The views of a scene show one set of named points, each view turned or mirrored, shifted and resized as a whole, with a little noise and some points left out.
In the rows, 128 means zero.

Scene 1
View 1
<42>: [160 131 130 117 140 161 151 127 104 150 119 163 104 123 108 127 136 172
  99 106 116 138 139]
<194>: [141 171  71 119 162 102 120 126  86  79 194 183 119  97 156 114 138 122
 109 143 164 183 125]
<123>: [155 127 124 100 165 132 134 154 111 145 120 154  87 136 127 124 139 137
 100 100 128 135 104]
<133>: [185 137 124  84 188 138 132 170 130 142 100 144  88 148 132 122 126 139
  97  96 133 132  99]
<63>: [155 152 120 123 143 130 155 153 110 140 122 165 109 120 108 127 146 153
  91 105 112 150 101]
<57>: [163 168 114 130 133 131 156 136 113 149 103 147 121 115 139 122 153 142
 110  94 120 110  88]
<74>: [138 126 137 136 112 155 161 116  95 169 116 163 108 114 107 130 154 167
 105  96 104 118 125]
<138>: [147 150 115 125 137 123 150 142 104 140 128 160 109 114 126 125 151 141
 102 104 118 134  94]
<204>: [131 123 132 127 129 139 157 139  94 146 139 175 102 116  88 131 147 168
  88 111 104 162 125]
<15>: [203 195  94 124 146 157 155 129 123 123 111 155 139 114 134 116 129 170
 102 111 136 134 121]
<21>: [198 148 107  96 167 183 128 110 110 125 127 159 111 127 139 114 108 177
 109 121 155 139 175]
<8>: [132 120 151 144  96 151 172 122  99 197  86 148 104 115 110 134 172 155
 111  75  85  80  95]
<162>: [128 139 147 153  96 127 185 149 103 182  96 158 112 113  85 138 177 158
  92  81  71 115  71]
<224>: [212 185  76 107 171 178 129 100 105  84 156 176 136 110 146 105 100 183
 108 144 174 173 189]
<124>: [113  99 151 124 122 131 155 144  94 178 115 161  85 124 100 136 165 145
  99  90  94 119  97]
View 2
<133>: [100 106 166 132 143 131 110 174 104 111 129 117 112 134 125  93 108 113
 133 125 167 132 173]
<123>: [106 113 156 140 143 135 118 156 121 110 113 122 115 135 123 111 103 114
 141 119 160 129 158]
<138>: [105 128 150 144 142 120 127 130 137 106 106 116 128 130 127 123 100 107
 146 131 154 129 143]
<74>: [113 134 154 138 145 125 131  96 145 108 113 119 128 134 142 153 107 101
 123 117 147 131 160]
<194>: [114 111  74 169 131 119 138 174 117 107  86 112 131 117  98 116 118 116
 152 174 142 127  96]
<162>: [100 153 198 132 144 106 128  83 166 101 113 115 137 135 149 136  79  95
 155 113 160 128 156]
<42>: [101 120 143 138 142 127 128 117 117 105 116 118 121 138 135 140 116  99
 120 128 152 126 165]
<8>: [125 143 189 128 152 128 125  89 168 115 120 123 131 132 150 152  93 104
 126  95 152 137 170]
<124>: [110 131 177 139 147 138 126 108 154 106  97 129 118 141 136 142  88 108
 151  93 154 123 157]
<15>: [104 127 133 137 137  97 127 142 111 109 143  97 142 121 135 112 124  96
 108 173 155 142 157]
<21>: [109 103 106 138 142 131 127 148  85 113 132 112 118 130 128 134 145 103
  89 150 146 135 171]
View 3
<57>: [138 149  83 166 128 104 136  94 164 102  96 130 165 151 122 145 157 154
  80 136 163 142  98]
<63>: [134 144  70 137 159 116 119  86 157 121 110 106 144 170 112 162 155 147
 109 124 153  97  92]
<21>: [ 61  97  49 124 133  90 139  89  79 142 191 152 105 198  85 157 157 157
  66 157 160 128 118]
<74>: [120 116  71 158 113 132 136  65 151 122 109  96 107 170 142 167 130 118
 132 186 149 127 105]
<138>: [140 137  73 149 143 116 134 102 164 115  99 117 146 160 104 147 155 151
 103 126 153 110  92]
<162>: [171 161  90 171 136 140 120  54 199 100  51  68 152 147 168 176 129 109
 142 158 148 118  90]
<204>: [129 118  62 133 148 137 123  81 157 135 113  84 108 180 115 167 145 130
 144 145 143  78  91]
<8>: [156 149  84 190 115 146 144  58 177 101  52  98 129 138 167 164 111 102
 132 187 140 164 104]
<42>: [110 123  60 142 141 120 131  72 126 128 132 113 114 177 120 167 141 131
 109 159 149 118 105]
<15>: [ 99 136  81 140 129  73 115  77 135 108 158 129 172 179 125 161 176 166
  47 137 185 130 104]
<123>: [132 149  51 138 176 118 144  98 128 130  96 137 130 157  83 151 140 140
  98 114 133 120 102]
<224>: [ 43  75  58 110 109  64 121 108  90 140 237 152 127 219  76 147 195 195
  46 143 189  96 110]
View 4
<21>: [ 48 110 105  98 111 120 163  64 132 103 152 158 172 141 149 104 136 148
  60 139  62 172 135]
<57>: [ 95  85  87 123 124 154 131  92 110 109 183 123  91 135 157 118 168 104
 153 122  64 123 119]
<204>: [ 67  65  99 163 169 117 132 138 111 124 170 122 115 115 154 150 187 105
 108 143  93 201 139]
<63>: [ 75  71  95 136 145 121 142 112 112 124 191 134 101 126 158 149 179  98
 128 122  73 166 131]
<138>: [ 80  85  97 138 145 137 141 112 115 110 187 122  89 140 155 141 169  99
 141 132  76 157 122]
<162>: [102  46  82 173 169 166  79 139  84 131 177 108  82  83 157 131 228  87
 172 120  80 146 117]
<194>: [ 81  96 102 123 120  77 227 118 153  97 195 112  81 230 141 150  93 113
 115 174  99 190 148]
<74>: [ 77  80  92 158 157 158 101 125 106 110 149 111 125 105 148 112 192 118
 121 146  86 165 122]
<42>: [ 62  84  97 137 145 135 127 104 111 116 161 136 138 113 155 125 179 119
  99 134  73 178 130]
<224>: [ 66  86  99  90  82  71 215  61 147 119 154 157 180 190 136  92 107 167
  56 160  70 184 171]
<124>: [ 62  94  98 170 188 164  91 139  99 101 172 108  92  95 162 157 199  85
 131 129  88 176 101]
<8>: [ 91  83  84 165 165 198  61 124  87 103 149  99 104  79 154 105 215 102
 154 129  77 131  97]
<133>: [ 36 121 107  94 138 139 148  66 116 106 206 166 104 116 179 168 157  89
 108  86  45 153 105]

Which points are out of place in each view (at most two, in the order of its rows)? Write none if all are in place.
view 1: none
view 2: <138>, <8>
view 3: <21>, <74>
view 4: none
